A landscape with many valleys, sampled at points; each row gives a point and its height.
A ball rolls from a point to the lowest of its 6 nearest points, and stops where none of them is lower. Distance is the straight distance between rows; heights are no part of it.
J_311: [  0  -6  -7  11   3   9   6  10  -4   0 -14   6  10  10  10 -28  -3  18
   8  -6   1  -5   2 -13  28   0   4   8 -17   8   6   4  -7  20   6 -18
   1  16  -2 -13   0  -8   7 -12   1  11  -4 -20   8   2 -14]  (h 27.0)
J_122: [  9  14 -14  17   3   8  -7  12 -14  16  -3   1 -19  -3  -3   7 -23   3
   5  19   9  -8 -19  -1   3   1 -33 -15  31  -8 -22   8  -5 -33  -7  -5
 -11  11 -13  -4 -25  -6  29  20  32  -5   5  -8   0  20  -2]  (h 36.6)
J_745: [  7   1  -2 -15  -6  10  -9  17 -10  15  13   3 -20   1   1 -11 -43   5
  -7  25  50   3 -15  -8  26   3 -19   0   6 -23  12 -20   0 -15 -38 -10
  -9 -23 -22 -32 -21 -15  14 -13 -10 -10  13 -17  17 -21 -10]  (h 57.8)
J_274: [ -2   5   9   6  11 -12   4 -15   1  -4  -6   2   6 -12   4  28  24 -13
  -6  -3 -20   4   5  25 -32  -3  -1 -10   4   8 -19   8  -6  -9   6  21
  -3  -3  15  24  11  21 -16  17   8   1  -3  24 -27  13  22]  (h 36.7)
J_950: [  5   7 -17  34   6   1  -5  14 -14   9 -15  -1 -17   0   9   3 -18  -3
   5  17  -6 -14 -21 -10  16   1 -26 -14  18  -1 -32  13 -16 -27  -3  -5
 -16  20  -2   7 -11  -7  31  21  39   2  -7 -22   0  39  13]  (h 44.5)
J_74: [  4  -7 -17  13  -4  20   4  16  -9   0  -5   8  -4  20   7 -44 -28  26
   7  18  20  -5  -5 -24  39   1  -8   8  -9   0  12  -6 -11  21 -13 -25
   8  19 -11 -28  -2  -9  21  -9  -1   5   2 -32  18  -5 -31]  (h 32.9)
J_477: [  0  15   1  -1   7  -8  -3  -8  11   4  11   8   7  -8  -1  18  11 -10
 -19   1   2   6   9  18 -24  -2  -3   8  17  -2   9  -7  12  -7  -9  14
   1 -17  11  13   0  28 -21   6 -14 -12  13  38  -7  -8   8]  (h 47.5)
J_212: [ -7  -8  -3  -8   2  -1   1   1   1  -2  -2  -4  17  -4   4  -5   6  -1
   8 -14  -9  -6  -3  -5   6   3  11   1 -18   7 -11  10  -7   4  10 -10
  -3  12  -1   0   4 -11   5 -11   8   5  -9 -14   1   7  -1]  (h 33.4)
J_162: [  3   6 -11  25   1   9  -2  11  -7   8  -8  11   2   4   5 -19 -17  14
  -3  20  16  -4  -6 -12  33   0 -16   8   7   0   2   7 -10   4 -11 -13
  -2   9   2 -12 -23 -13  18   7   2  -2   4 -16  10   1 -16]  (h 46.3)
J_986: [ -2   3  -2  12  14  -7  -8  -6  -6   1 -12  -4  -1  -4   3  23   9 -18
   3   1 -24  -2 -11  14 -20   3  -6 -15  14   6 -32   8 -14 -20  10  13
  -5  11  -4  16  -3   2   4  14  28   4  -4  -2 -16  31  27]  (h 32.0)
J_264: [ -2   1  17 -41  -7  -1  14   1  11  -2   4   2 -12   9  -5 -24 -12  10
 -10  -9  20  14  26  -9 -17  -8  25  17 -29 -14  50 -20  41  21 -10  -4
  18 -11  -1 -17  24  14 -12  -1 -25   0   3  25  12 -33 -12]  (h 91.3)
J_538: [  2  -3 -14  23   0   2  -4  18 -11   5  -6   0  -4   2   2  -9  -6  -5
  14  -5  -8 -14 -18  -9  11   3 -13 -12   1   6 -21  12 -18 -12   1 -10
 -10  20  -9  -3 -14 -15  20  -5  29   2  -2 -29   3  17   2]  (h 56.0)
J_433: [ -6  -6  13 -55  -8 -11   3   4  -3   6  22  -8 -11  -3  -5   7 -21 -10
  -3 -18  24  11   3  -5  -4   6   5  -2 -17 -15   9 -23  12  -5 -10  -6
   4 -22 -21 -14   6 -14  -2 -16 -15  -3   0  -1  16 -22 -14]  (h 75.1)
J_907: [ -3  -5   2  -2   3  -7   4  -4   0  -3  -2  -5  13  -7  -1  13  22 -11
  11 -14 -18  -2   4   2 -14   3  11   3 -14  12  -8  13  -1   0  14   2
  -1   9   1  12   5   0  -5  -1  -2   4 -12  -4  -4  -1  12]  (h 30.7)
J_750: [ -7  -9   2 -23  -7   7   9   0  10  -8  -3  -7   2   5  -1 -13  13  13
   3 -19  -4   7  21  -9  -9  -1  23  16 -27   0  21  -7  15  30  13   0
  13   9   0  -4  22   2 -10 -15 -13   1  -8   2   1 -11 -14]  (h 46.2)
J_166: [ 10   1 -18  20 -14   4   0  30 -22  17  -1  -3  -6  14   4 -26 -34  10
  15  13  29  -7 -19 -16  27   6 -22 -15  -1  -2 -11   1 -14  -7 -19 -26
 -10  13 -10 -15 -15 -15  33  -9  28   7   2 -36  23   7 -21]  (h 53.8)
J_989: [ -1 -10  13 -35  -4 -13   9   0   6  -5   6 -10   7 -10   0  16  13 -13
   1 -27  -8   2   4   1 -15   3  11 -10 -25 -12  -2  -2   7  -3   1   6
  -6 -11  -3   0  20  -5  -9 -17  -9   5 -10  -3   7 -13  -2]  (h 59.1)
J_973: [ -8  -5  11   7   5  -2   5  -2   6 -11 -14  -7   7   9  -3  14  33 -10
   6 -23 -41  -5  -1   9 -13  -1  23   0 -16  16 -21  13 -11   8  22  17
  -4  16  10  32  20   5 -16  -1   2   9 -12  -1 -13  14  32]  (h 7.6)
J_286: [ 10  18 -10  31   1  11 -17  -4  -3   3   8  19 -12   0  -8  -4 -15   5
 -21  43  30   0  -4   6  10 -11 -18  13  39 -21  11  -4  -5 -14 -28   5
  -5 -23   5  -4 -30  -1   4  23  -3 -20  19  10  -2  -3  -1]  (h 27.2)
J_686: [ -6  11   6  -9  -5  -2  -5  -7  15   0   9  -1   4  -6  -6  -4   4   5
 -19   6   6   6  16   9 -17 -11  11  14   3  -4  26  -7  21  14  -2  16
  17 -10  19   2   3  15 -25   9 -23 -14  14  36   4 -23  -6]  (h 55.9)
J_449: [ -2  13  -6  46  10  15  -3 -11   5   2  -8  12   6   7   7 -11  11   1
  -7  14 -23  -9  -4  10  16  -2  -2   7  20  15   5  15  -9   8  15   9
   4  10  19  13 -10  14   4  15  -4  -1  -4  15 -22  22   7]  (h 41.9)
J_747: [ -1   5   0 -17  -7   2  -2   5   4  10   8  -1   1 -15  -3   8  -5  -3
   0   1  16   9  -5  -6   2   4  -8   0   0 -13   9  -2   2 -11  -9   2
  -3  -9  -6 -14  -8  -9  -1  -7  -2  -6   2  -2  14 -10  -6]  (h 43.3)
J_718: [  6   2  -7  15  -5  16  -7   3   0   6  -1  12  -5  -1  -4 -28 -15  15
  -9  22  28   2   1  -9  30 -11  -2  16  11 -13  34  -4   7  11 -20  -6
   9  -6  -1 -24 -22 -13   2   4 -17 -13  11  -3   4  -8  -8]  (h 50.4)
J_819: [ -1   7   9  25  17   7   0 -15   5  -8 -10  11   8  11  10   5  27 -10
  -2  -9 -41  -4  -1  25  -7   0  19   4  -4  22 -12   9  -9   6  30  22
   1   7  19  33  15  38 -17  10  -1  11 -12  25 -32  21  34]  (h 30.8)
J_971: [ -7  -5  -4  10   5  -9   1  -2  -5   2  -8  -5   5   3   3   6  17  -9
  11 -10 -24  -5 -10   0   0  -1   0 -10   1  10 -25  15 -17  -7  11  -6
  -5  20   3  16   3  -1   5  -2  14   5 -12 -13  -8  20  16]  (h 43.9)
J_312: [  3  -3   3 -24  -2  -9  -2  12   3  10  11 -17   3 -10  -1  10 -15   0
   8  -9   7  -2  -6  -8  -1   7  -4 -16  -8  -7 -17   2  -7 -15  -6 -11
  -6  -3 -16 -16  -7 -18  13 -14  11   6   2 -25  11  -7 -10]  (h 15.7)
J_996: [  3  16  -5  16   4  -5 -11 -16  -4  13   4  12  -9  -7  -1  18 -12  -4
  -6  32  12   2   0  13  -9  -6 -31 -10  39 -14  -7  -3  -7 -27 -13   5
 -10 -15  -1   9 -22   0   9  20  15 -12  10  16 -12   9   3]  (h 13.2)
J_240: [  2   4  -9  34   4  19  -3 -10  -2   4  -4   6   9   5   1 -16   1  18
  -3  15  -3  -1   0  -2  22  -1  -3   6  13   6   5   7 -10  10  10  -5
   9   9  11   0 -16   2  11   2  -1  -3   0   3  -1   8  -3]  (h 31.0)
J_599: [ -5 -14   6 -16  -5 -15   6   1  -5 -17  -9 -16   2  -2  -5  13  17 -17
  22 -25 -31  -4  -9   1 -17   3  10 -12 -30  10 -34  12 -18  -9  18  -2
 -10  13  -4  10  18 -18  -7 -12  10  11 -10 -34  -7   9  18]  (h 60.3)
J_199: [ -9   7  -3  36  16  21  -2  -7   0   2 -21   7   9  15  15  -6   9   1
   6  12 -26 -13  -5  12  23   2   1  -1  15  21  -9   9 -18   0  18   9
   5  15  15  22  -4  12  16  12  11   4  -5   8 -27  32  22]  (h 48.8)
J_752: [  9  -8 -10 -24 -12  12  -3  27 -14  12   8  -3 -10  14   6 -23 -40   7
   7   8  42  -1 -10 -17  31  -4 -20  -4 -14 -16   2 -23 -14  -1 -28 -21
  -4  -5 -19 -32 -11 -12  12 -20  11  10   7 -33  20 -17 -17]  (h 47.7)
J_49: [  4   4 -18  48   7   4  -7  11 -12  11  -8   8  -9  13  -5 -14 -25  11
   8  28  13 -11 -14 -10  21   5 -20  -2  18   2  -4  13  -9 -20   0  -7
 -12  12   9   3 -29  -6  34  13  26   3   4 -24   9  23  -8]  (h 45.5)
J_999: [ -4 -11   5   3  -1   2   2  -3   4 -16  -6  -8  15   4   1  -1  25  -4
  11 -23 -24 -10   5   1   0   6  27   3 -18  22  -6  11   5  16  24   9
   0  13   2  16  17  -2  -9 -11 -11  12 -10  -6  -6   5  10]  (h 18.5)
J_841: [ -2  -3   6  12  17   2   5  -7  -7  -7 -16  -1   0  -1   6  16   7 -15
  11  -3 -29  -8 -15   7  -8   3  -9 -13   8   9 -45  11 -21 -11  17  14
  -7  17   4  29  -1   1   0  16  28  10 -10  -4 -28  35  27]  (h 24.4)
J_611: [  7  11   2  15   2   1  -1 -11   2   6   6  10   0 -10  -3  10   0   2
 -18  21  11   5  10   9  -4  -6  -4   4  28 -11   8  -3  -3  -7 -12   7
   0 -15   6  -6 -20   3  -4  14  -3 -15   3  23  -1  -4   2]  (h 16.6)
J_327: [ -7  -7  12 -30 -21 -12  12  -3  14  -3   8   1  -5  -3 -16 -10   0   2
 -11 -26   6  12  38   0 -16  -8  28  11 -29  -7  34 -16  45  28  -1  15
  20 -16   4  -2  26  20 -25   2 -28  -2   1  29   9 -21 -14]  (h 85.6)
J_443: [-19 -21   6   1  -4   6   9  -4  11 -15  -5  -8   4  20   1 -18  19  11
  15 -28 -26   0   8  -7   9  -1  32  13 -28  22   8  10   5  33  30   3
  14  19   6   4  28   1  -7 -22 -17   9 -15  -9  -8   1   1]  (h 27.3)
J_401: [  0   0  -2  -2   0   3  -2 -11   7  -4  -7  -1  -1   4   0 -13  15  14
  -9  -5   5   4  11  -3   3  -1  16  15  -2  14  23   3  17  20  10  -2
  11   3  11  -7  -1  10 -15  -5 -11   0   4  17   8 -14  -8]  (h 53.9)
J_990: [ 12   1  -8   0   2   6  -8  11  -2   6   0   7  -4   4   2 -22 -18   8
   3  18  29   5  -5 -18  23   1  -9   9   1  -9  10  -4  -6   0 -19 -14
  -3  -1  -7 -20 -14 -13  18  -6   2   0   6 -14   9 -12 -14]  (h 48.3)
J_783: [ -1  -2  -8   4   3  -8  -2  -1  -6   2   1   0   2  -6  -3  17   3  -6
   8  -3  -5  -9 -14   6 -16   7 -15 -15   8   6 -19  10 -10 -19   6  -8
  -6   8   0  11  -4  -7  10   9  24   2  -6  -5  -7  15  10]  (h 43.5)
J_962: [ -5  -8  -5 -10  -2  16  11   9   1  -1  -8  -4   2  17   7 -39  -4  21
  11  -4  -2   5   5 -22  29   1   9  12 -26   1  19  -3  -2  37  -2 -17
  14  27   1 -26   5  -1   7 -16  -4  11  -4 -16   1  -9 -22]  (h 31.2)
J_30: [  0   5 -13  10   3   3   5  12  -3   0  -4   2   0  -3   1 -12  -9   3
  11   6  19  -7  -8 -19  17   1 -12 -10   8   8  -7   7  -9  -8  -6 -14
  -9  10   3 -12 -13 -13  17  -7  11   0  -1 -20  11   4 -11]  (h 48.2)
J_843: [ -3   8  11   0 -14 -14  -4  -9  11   2   8   3   3  -1  -3  11  13  -1
 -15 -14 -13   5  27  16 -27  -8  20   7  -6   6  22   7  21  15  13  25
  12 -12  20  20  20  37 -33  10 -18  -1   2  38  -5 -12   3]  (h 39.6)
J_24: [  6  20  -4  37   7   8 -11 -21   0   5   3  17  -6  -8  -1  -3   1  10
 -20  34  11  -2  -2  15   0  -6 -14  13  37 -10  13   0  -4  -4 -18  -1
  -3 -11  16   5 -29  12  -3  21  -5 -11  22  27 -12  -9  -4]  (h 14.9)
J_817: [-10 -26  17 -22  -3 -11  19   1  -7 -15  -8 -17   4   5  -2 -12  15   0
  21 -36 -21   2  -1 -15  -4   0  29  -3 -51  14 -10   7  -4  18  17 -10
 -10  16  -9   6  36 -10  -3 -24  -9  21 -15 -28  -1  -8  -5]  (h 60.2)
J_963: [  2  -4   6 -12   0 -17   8   4 -11 -10   0  -9   2  -6  -4  38  22 -18
   5 -19 -29   0   0  12 -34   5  11  -8  -9   6 -29   8  -3 -14   7   7
 -15   2  -7  15  19  -3 -12  -6   7   7  -7  -1  -6  10  17]  (h 46.0)
J_217: [ -3   0  14  11   0  -3   2  -8   8  -8  -3  -9   8   1  -2   6  27  -6
  -8 -19 -28   1  16  13 -23  -3  27   3 -14  12   1  12   6  16  26  18
   7   8  19  25  25  19 -27   4 -12   3  -4  13  -8   4  18]  (h 16.9)
J_660: [  2   3   9 -30  -8  -4   3   2   5  -5   7   4   1  -1  -4 -12 -11   0
  -9   1  24   6  12  -7   4  -1   0  10  -9 -17  26 -21  21   4 -14  -1
   8 -17  -6 -21   0  -4  -1 -10 -16  -6   7   8  13 -24 -13]  (h 62.4)
J_643: [ -8  -7  -9  -3   3   3  -2  15  -5   0  -3  -9   7  10  10 -22  -6   5
  19  -8   0 -18  -7 -24  16   3   1  -1 -23  10  -3   4 -15  14   7 -25
   2  20  -5 -11  10 -13  15 -21   7  16  -3 -29  13   3 -18]  (h 8.0)
J_188: [  2  -9   1 -29   2   2   3  15   3   3   6   3  -7   2   0 -23 -24  12
  -4   5  36   6   3 -18  21   2  -7   4 -13 -14  16 -26   4  13 -26  -9
   8 -11 -23 -33  -6 -16   5 -11 -10   4   9 -10  11 -26 -19]  (h 59.6)
J_316: [  6   8   0 -11  -6  -3 -11   2   0  10  18   2  -4 -11  -5  -1 -17   4
  -5  14  34   6  -8  -3  10   1 -14   2  11 -11  12 -17   1 -15 -21  -5
  -5 -25 -18 -15 -17 -16   3  -4  -7 -18   8   2  13 -12  -6]  (h 48.7)
J_712: [ -4  -5  -5  14   4  10   5  -3   5  -9  -7  -6  13   3   6 -16  13   9
  14 -12 -11  -7   3  -7  17   4  12   1  -8  12   6  14  -2  14  20  -7
   8  15   7   3   2  -1   1  -6  -6   1 -13 -11  -5   1   1]  (h 30.1)
J_535: [  6  -3   5 -23   3 -24   4  -2   2  -9   9  -3  -2 -12 -11  62  14 -25
  -2 -18 -21   8   4  20 -40   3  -3 -26   2  -8 -23  -6   4 -27   0  16
 -15 -12 -12  19   9   7  -9   5   6   0  -2  16  -6   6  20]  (h 61.2)
J_275: [  1 -11   6 -37 -11 -19   4   3  -7  -4  11 -11  -2 -13 -10  40  13 -20
  -3 -30 -16   5   7   7 -31   7   7 -22 -19   1 -12   1  11 -15  13   7
 -13  -7 -13   0  19  -2 -10 -10   0   6  -2  -2   6   2   1]  (h 60.1)
J_632: [ -3 -11  21 -42 -15 -20  12   2   7  -4   8  -5  -5  -8 -14  24   3  -6
 -10 -24   2  12  24  -1 -25   5  19  -7 -20 -14  15 -15  32   2  -1  14
   1 -21  -8   5  20   1 -11 -13 -22  -1   3  14  16 -21  -9]  (h 75.0)
J_690: [  5 -15   2  -3  10 -16   3   3  -8  -7 -19 -10   0  -6  -3  31   9 -22
  12 -16 -40  -6 -24  11 -25  -4   1 -14  -7  13 -49   5 -19 -24  15   8
 -16  19   1  28  12  -8   1   9  28  -1 -12 -15 -19  37  32]  (h 28.2)
J_604: [ -1 -24   8 -35  -8  -8  12  17  -4 -16  -2 -22   0   7   3  -7   8  -7
  23 -32 -15  -4  -7 -16  -7   4  14  -7 -44  -1 -17   3 -12  13   6 -13
  -2  19 -14  -8  21 -12   4 -32   7  22  -6 -43   3  -3 -12]  (h 72.8)
J_94: [ -3   8   7  20   3  -3  -4 -12   7  -5  -5   2   5   6   7  11  28  -7
 -12  -6 -27  -4   9  28 -21  -4  22  12  -5  17  -2  13   7  14  24  25
   5   3  17  30  20  42 -33  14  -7   7   1  37 -25  11  19]  (h 25.0)
J_809: [  8  14  -9  27  -2   5 -14  -1  -5  15   6  13 -21  -3  -6   6 -20   5
  -6  39  20  -9 -15  -4   9   1 -30  -2  36 -18  -2  -3  -4 -26 -21  -4
  -9 -15   4  -2 -30  -6  12  22  14 -20  19   2  -2   3   2]  (h 25.6)
J_946: [  0  12   3  10  -4   1  -2 -14  11  -1   1   1   6   1   2   5  17   2
 -12  -2 -10  -2  15  14 -12 -10  13   8   8   9  10   3  10  13   9  16
  11  -2  24  11   4  24 -19  12 -10  -3   4  27  -7  -1   6]  (h 40.1)
J_511: [  3  15  -6  13  -4   8  -6  -2   0   2   3  15  -3  -5   0  -6 -10   9
 -10  24  22   2  -3  -1  11  -9 -14   9  29 -12  20  -3   8  -3 -20   0
   1 -18  -1  -9 -24  -7   1   8 -11 -13  14  12   5 -14  -8]  (h 35.5)
J_129: [ 12   7  -1  -9   0  -6 -14   1  -5  17  21   0 -17  -8 -10  14 -27  -1
  -1  24  32   3 -12  -1  11   2 -33 -12  25 -16  -2 -10  -6 -23 -25  -6
  -6 -27 -16 -11 -18  -8  12  -2   8 -11   5  -2   7  -6  -3]  (h 36.0)
J_770: [  5  -2   7 -12  -3  19   3  -3  11  -5  -4  10 -13   2  -3 -39 -15  17
 -13  18  33  10  10  -6  18 -13   5  21  -1 -18  47 -20  28  22 -26  -7
  23 -12  -3 -27  -7   0  -5   0 -32  -8  12   5   6 -32 -17]  (h 56.4)
J_832: [  0   6  -3  13  -7   6  -3  -7   4   1  -3   4   3 -12   1 -14  -7  12
 -14  21  14   5   6   1   8  -7   0  12   6  -7  26  -3   7  12 -10   3
  12  -8  13  -7 -13   1  -6   8  -8  -3  10  18  11 -15  -6]  (h 40.6)
J_42: [-11   2   2  17  11   2   0 -10   8  -4 -10  -1  14   4   9   2  20  -1
   1   0 -24  -3   5   9  -6  -2  12   3   4  14  -8  11 -10   3  18   8
   5   7  14  20   5  21  -9   8  -1   2  -5   7 -11  18  20]  (h 26.3)
J_505: [-14 -16   1 -12   8  11  13  -3   9  -6 -11  -6   5  24   2 -30  12  22
  12 -19  -8   0   7 -18  21   0  26  18 -33  17  22   0   7  45  17 -11
  19  22   4 -14  25  -2  -1 -15 -15   8  -9 -12   0  -1  -9]  (h 35.9)
J_733: [  2   0 -14  17 -11   8 -13   4  -7   7   2   3  -9  -2  -1  -3 -19   9
  -2  23  21   2  -6  -1  14   0 -26  -1  21 -10  -1   3  -5 -17 -14  -9
  -3  -9   2 -15 -22 -14  13   2  10  -7   6  -6  13   0  -5]  (h 37.7)
J_559: [  9  16  -8  16   0  -1 -18  -3 -10  14  15  12 -26 -11 -12  16 -29  -1
 -15  38  36   2 -16   2   7  -1 -33 -12  44 -16  -2 -11 -10 -37 -30   2
 -10 -27 -12 -13 -29 -11  16  16  11 -23  14   4  -4   0  -3]  (h 26.2)
J_665: [-10 -13   8 -17  -2   4  14   0   9  -7  -2  -4   6   5   2 -24   6  12
  10 -10   0  -1   1 -17  12   5  17   9 -22   7  12  -5  -2  24   7 -11
   3  10  -5 -16  16  -3   6 -19  -7  10  -8 -15   8  -5 -10]  (h 41.3)
J_940: [  3   0  -9 -10  -1   8  -3  17  -7   4  -6  -6  -9  -2   8 -20 -22   9
  12   0  24  -6 -15 -18  21   4  -7  -4 -10  -5  -8  -1 -10   7  -6 -20
  -7   8 -14 -27  -4 -10  12 -18   6   8  -5 -27  13  -7 -19]  (h 32.4)
J_2: [ -3  -5  -1  -3   9 -13   1   4  -4  -6  -3  -5   0  -7   2  24   5 -17
   9 -11 -21  -7 -13   8 -20  -3  -3 -23  -1   5 -33  10 -12 -23   8  -2
  -7   8  -3  15   2  -2   4   9  18   0 -11  -4  -7  14  19]  (h 40.7)
J_697: [  3   4   7   2  -2 -20   8  -6   8  -4  11   2  -1 -10  -6  31  23 -20
 -13 -15 -23   6  12  28 -37   0  12  -3  -2   1  -6  -1  13  -6   1  23
  -1 -13  11  28  16  30 -29  12  -6   3   4  33 -10  -3  11]  (h 43.4)
J_830: [  0  -3   7  -6   7 -13   3 -11  -5 -14  -9  -9   6  -9  -5  40  26 -26
   6  -9 -32   2   4  26 -33  -9  -1 -11  -2   8 -32   2 -10 -12  11  16
 -16   8  -2  28  13  10 -15  11  15   8  -1   6 -18  19  22]  (h 45.9)
J_489: [ -2  -2   0 -21  -5  -7   3  -5  13  -3  10   3   7  -9  -3   1  10   0
  -4 -10   0   9  14  -2 -15   0  12   0 -11   3   5   1  11   4   7   7
   0  -9   2  -3  12   0 -19  -9 -11  -3   0  15   5 -14  -3]  (h 44.3)
J_674: [  8  15  -9  49   8  14 -11 -19   1   6  -8  20  -3   2   1 -14  -1   9
 -15  33  -7  -4  -5  12  13  -2 -18  12  36   6   9   9  -4   1   2  14
   6  -3  19  15 -23  13   9  24   2  -8   9  18 -17  16   0]  (h 30.9)
J_331: [ -1 -12   9 -29  -4   1   5   7   2 -10  -3 -12   7   5  -5 -13  -5   3
  11 -17   8  10   7 -20  -3   4   9   3 -26  -9   4  -6   9  18   0 -16
   3   3 -11 -17  19 -12   7 -14  -9  14  -5 -11   6 -18 -19]  (h 51.5)
J_897: [ -3 -13   8 -23   0  -3  12  -1   4  -7   4 -11   3   0   0  -9   8   2
  14 -28 -12  -3   0  -9  -4   3  23   2 -26   1  -2   5   5  22  10  -7
   0   9   1   2  14  -3  -4 -17  -7   9 -10 -11   4  -6 -11]  (h 47.6)
J_370: [ -3  -8  -6  14   1  26  15   1  -7  -4 -17   6   7  21   5 -47 -10  34
  13  10   4   1  10 -17  51   3   1  17 -10  13  30  -2  -4  37  -2 -20
  28  18   4 -23   0  -5  14  -6  -4   2   0 -16   3  -8 -23]  (h 31.1)
J_740: [ -3  -5  -4  -6   1  12   4   5  10  -8  -5  -5   1  10   3 -38  -2  20
   0  -1   9   2  14  -7  17  -5  11  20  -9   3  29  -4  15  33   1 -14
  20   5   0 -20   4  -1  -2  -5  -9  -2  -3  -1   3 -17  -9]  (h 42.0)
J_398: [ -1 -10  18 -53 -13 -17   5   5   1  -2  22 -14  -3  -6  -8  21  -4 -17
   2 -26   7  13   1  -3 -16  15  11 -13 -18 -10   2 -20  13 -12   1   1
  -7 -21 -16   1  19 -10  -5 -19 -10   5 -13  -2  19 -17 -11]  (h 70.3)
J_633: [  2  -1  -5   2   0  20   3   2   3  -8  -5   5  -1   8   1 -40 -10  29
  -8  11  23   3   7 -11  34  -8   0  23  -3  -6  39  -9  14  21 -18 -10
  17   2   1 -28 -10  -1   1   4 -14 -10   9  -8   6 -23 -17]  (h 45.8)
J_436: [  0   6 -15  33   9  10  -6  -2 -11   7 -14   8  -7   6   8  -7 -12   3
  -1  21  -1  -4  -6   0  12   1 -19  -6  20   5 -26   9  -4 -11   8  -6
 -10  13   4  17 -16  -5  18  19  24  -2  -2 -10  -8  30   7]  (h 46.1)
J_407: [ -3  -4   0 -26   2 -18   2   2  -1   3  19  -8   1  -6  -1  36   2 -20
  -5  -9  -5   0  -6   5 -21   3  -7 -18  13  -5 -21  -3  -5 -25   0   0
 -10  -8  -4   1   2 -13  -2  -5  11  -1  -7   0   5   1  10]  (h 55.8)
J_367: [  5   2   3 -15  -8   2  -3   0   8   2  12   7   6  -7  -6   5  -2   1
 -13   4  19   4   5  -1  -5  -8   4  15   4 -16  23 -10  16  -1 -23   5
   6 -20  -1 -14  -2  -7  -9   2 -18 -13   9  19  10 -19  -8]  (h 59.9)
J_844: [  0   2   1  15   2   3  -1  -6   0   5  -5  -4   4  -5   5   9  10  -8
   0  15 -10  -3  -4   6  -4   1  -9  -8  17   4 -10  10  -9 -10   1   0
  -5   9   4  10 -14  -2   5  15  14  -8   1   2 -13   5   8]  (h 44.2)
J_213: [  7   5 -12  16  -8   9  -2  28 -13  16   4  -7 -15   9   3 -11 -28  11
   7  18  35  -8 -13 -15  27  -1 -22  -5   3 -14  -3  -6 -12 -16 -24 -21
 -11  -2 -17 -22 -19 -19  17  -3  12   1  10 -32  19   0 -20]  (h 47.2)
J_519: [  0  11 -14  54   2  23 -11  -8  -4   5  -5  16   2  12   0 -31  -9  22
 -11  30   5   1 -11  -4  37  -3  -6  17  29   3  15  15  -9   5   2  -4
   9   8  13   0 -20   7  23  18  -7   0  10   6   0  19  -5]  (h 15.9)
J_961: [  7   8  11 -16   3 -22   0 -10   3   1   9   4   6 -20  -5  38  13 -21
 -10  -3 -14   5  13  32 -43  -2  -1  -5  12   2  -7  -4   8 -20   2  24
  -4 -18   5  19  14  23 -23  12  -2  -5   2  39  -5   2  11]  (h 51.7)
J_975: [ -4  -9  12  15  13   5   4 -12  -3  -8 -18  -1  11  -1   9  14  20 -25
  10 -14 -40  -5 -11   9 -10  -4   5  -5   2  15 -29   7 -14  -2  16   5
 -12  16  10  28  16   7  -7  10  16   6 -16  -5 -23  32  35]  (h 16.5)
J_417: [  1   2   5 -35  -6 -15   0   0   5   5  19  -6   2 -10  -8  26  -2 -13
 -10  -8   7  12   8   5 -26   7   0  -3   0 -10  10 -13  12 -13  -2   8
   1 -25  -9  -5  -2   2  -5   0 -16  -7   1  18  11 -18  -4]  (h 61.9)
J_244: [  1  -1  10   0  -6 -11   3 -13   7  -8   6  -5   9  -7  -2  12  22 -11
  -7 -15 -13   1  20   4 -29   2  21   2 -10  -2  -2   6  12   6   7  11
   8  -3  12  13  16  12 -21   1 -13   2   3  18   2  -7  10]  (h 28.5)
J_630: [  0  13  -6  19   2   5  -2 -11   5  -3  -6   7   8  -4   5 -12   3   8
  -9  12  -1   6   4   3   3  -2   4  15  19   9  12   7   8  19   7   0
   9  -2  18   1  -9   7  -9   9  -9   2   4  18  -4   0  -1]  (h 44.7)
J_95: [ -2   8  -3   1   1  -3  -5   1  -1   9   6   4  -3  -9  -1  16  -1  -7
  -7   9  11   2 -14  -3  -8   3 -18  -7  16 -12  -6   1  -6 -20 -13  -3
 -12 -10  -9  -5 -13  -6   4   0  10  -9   1  -1   4   1   4]  (h 51.4)
J_497: [-10  -6   5  16   8   6   2 -13  10  -8  -6   0   9   8   7  -4  20   2
   5 -13 -32 -10   2   5   4  -3  31   8 -10  22   4   8   0  18  31  14
  12  10  18  13  17  10 -12  -3 -15   6  -9   7 -14   8  15]  (h 17.3)
J_984: [  7   3   6 -21  -2 -11 -12  -1  -1   7  15   2  -3  -8  -6  30  -9  -8
  -8   8  15  13  -8   3 -13   7 -17 -12  19 -12   1 -17   5 -24  -6   2
  -5 -26 -12  -1  -8  -8   1   0  -7 -17   6   8   8 -10   1]  (h 52.1)
J_557: [ -6  -2 -17  40   1  20   0   5  -8  -4 -15  10   8  21  11 -35 -16  25
  11   8  -1  -7   1 -15  45  -3  -2   9  -2  13   6  12 -11  22   7 -13
  16  21   7  -8  -7  -4  21  -7  -3   7  -7 -18   5  13 -13]  (h 15.8)
J_432: [-10 -16  10 -38 -13 -17  13   0   0 -14   6 -18   6   3  -7   5  19 -11
  11 -28 -17   2  14  -1 -16   3  26  -9 -31   3  -4   2  14   3   9  -3
 -11   6  -8   3  25  -8  -9 -19 -12  11 -12 -14   7 -12 -10]  (h 58.4)
J_250: [  2  11   3 -21  -1 -18  -5  -2   5   1  23   2  -4 -19 -11  48   1 -26
  -7  -3   2   9  -5  23 -34   7 -16 -18  29 -11  -8 -17   0 -30 -11  15
 -14 -23  -8  13   4  10 -11   6   2 -10   3  19  -5  -7   6]  (h 68.3)
J_534: [ -4  -1  -1  15  12   1  -6  -8   0   2 -14   0   5  -1   4  13   7  -8
  -2  -5 -21  -6  -3   8  -9   5  -3  -4  12  11 -22   4 -11  -4  14  12
  -2  11   6  21  -5   1   2  12  21   3  -4   8 -19  23  23]  (h 33.2)
J_347: [  0   1  14 -28 -10 -24   2  -4   6  -3  18  -7   4 -11  -8  31  13 -15
  -6 -20  -4  15  10  11 -33   1   2 -11  -9  -5  -2 -11  17 -12   0  17
  -3 -24  -9   9  16   3 -19  -3 -16   0   0  15   8  -7   2]  (h 62.6)
J_168: [ 17  -2   8 -35 -10   9  -5  21  -6  14  19  -2 -25   6   1  -8 -41   3
   0  11  55   8 -18  -8  21  10 -23  -5  -5 -23   9 -32  -4 -12 -31 -16
  -5 -21 -34 -38  -7 -17  13 -24 -13  -4  10 -16  12 -28 -16]  (h 59.4)
J_626: [ -4   0  -9  23   7  12  -6  -5  -7   5 -13   5  10  11  12  -9   1   7
  12  -4  -9 -15  -6  -6   6   7  -6  -3   6  17 -13  17 -13  -1  16  -6
  -2  22   3   7  -2 -11  18  -1  17   6  -6 -19   1  25   6]  (h 55.3)
J_925: [  5  18   0  16  14 -11  -8 -13   5  -3  -3   7   0  -9   2   8  13  -9
  -7  19  -2  -3   7  19 -18  -6 -16   3  26  -4   3   3   4  -3  -6  17
   1 -15   9  12 -16  24 -16  21   3 -11  16  32 -14  -4  10]  (h 33.8)

Call two points neighbours if one is among the 6 nearest of the other. Go from one point of each pair to the other, from neighbour to neighbour, staying as low as possible. Name the highest point that can't be avoided.
J_312 and J_643 => J_940
J_996 and J_643 => J_674
J_973 and J_643 => J_712
J_643 and J_557 => J_311

Where does a ball stop that starts at each point below?
J_961 => J_973
J_398 => J_973
J_538 => J_973
J_632 => J_973
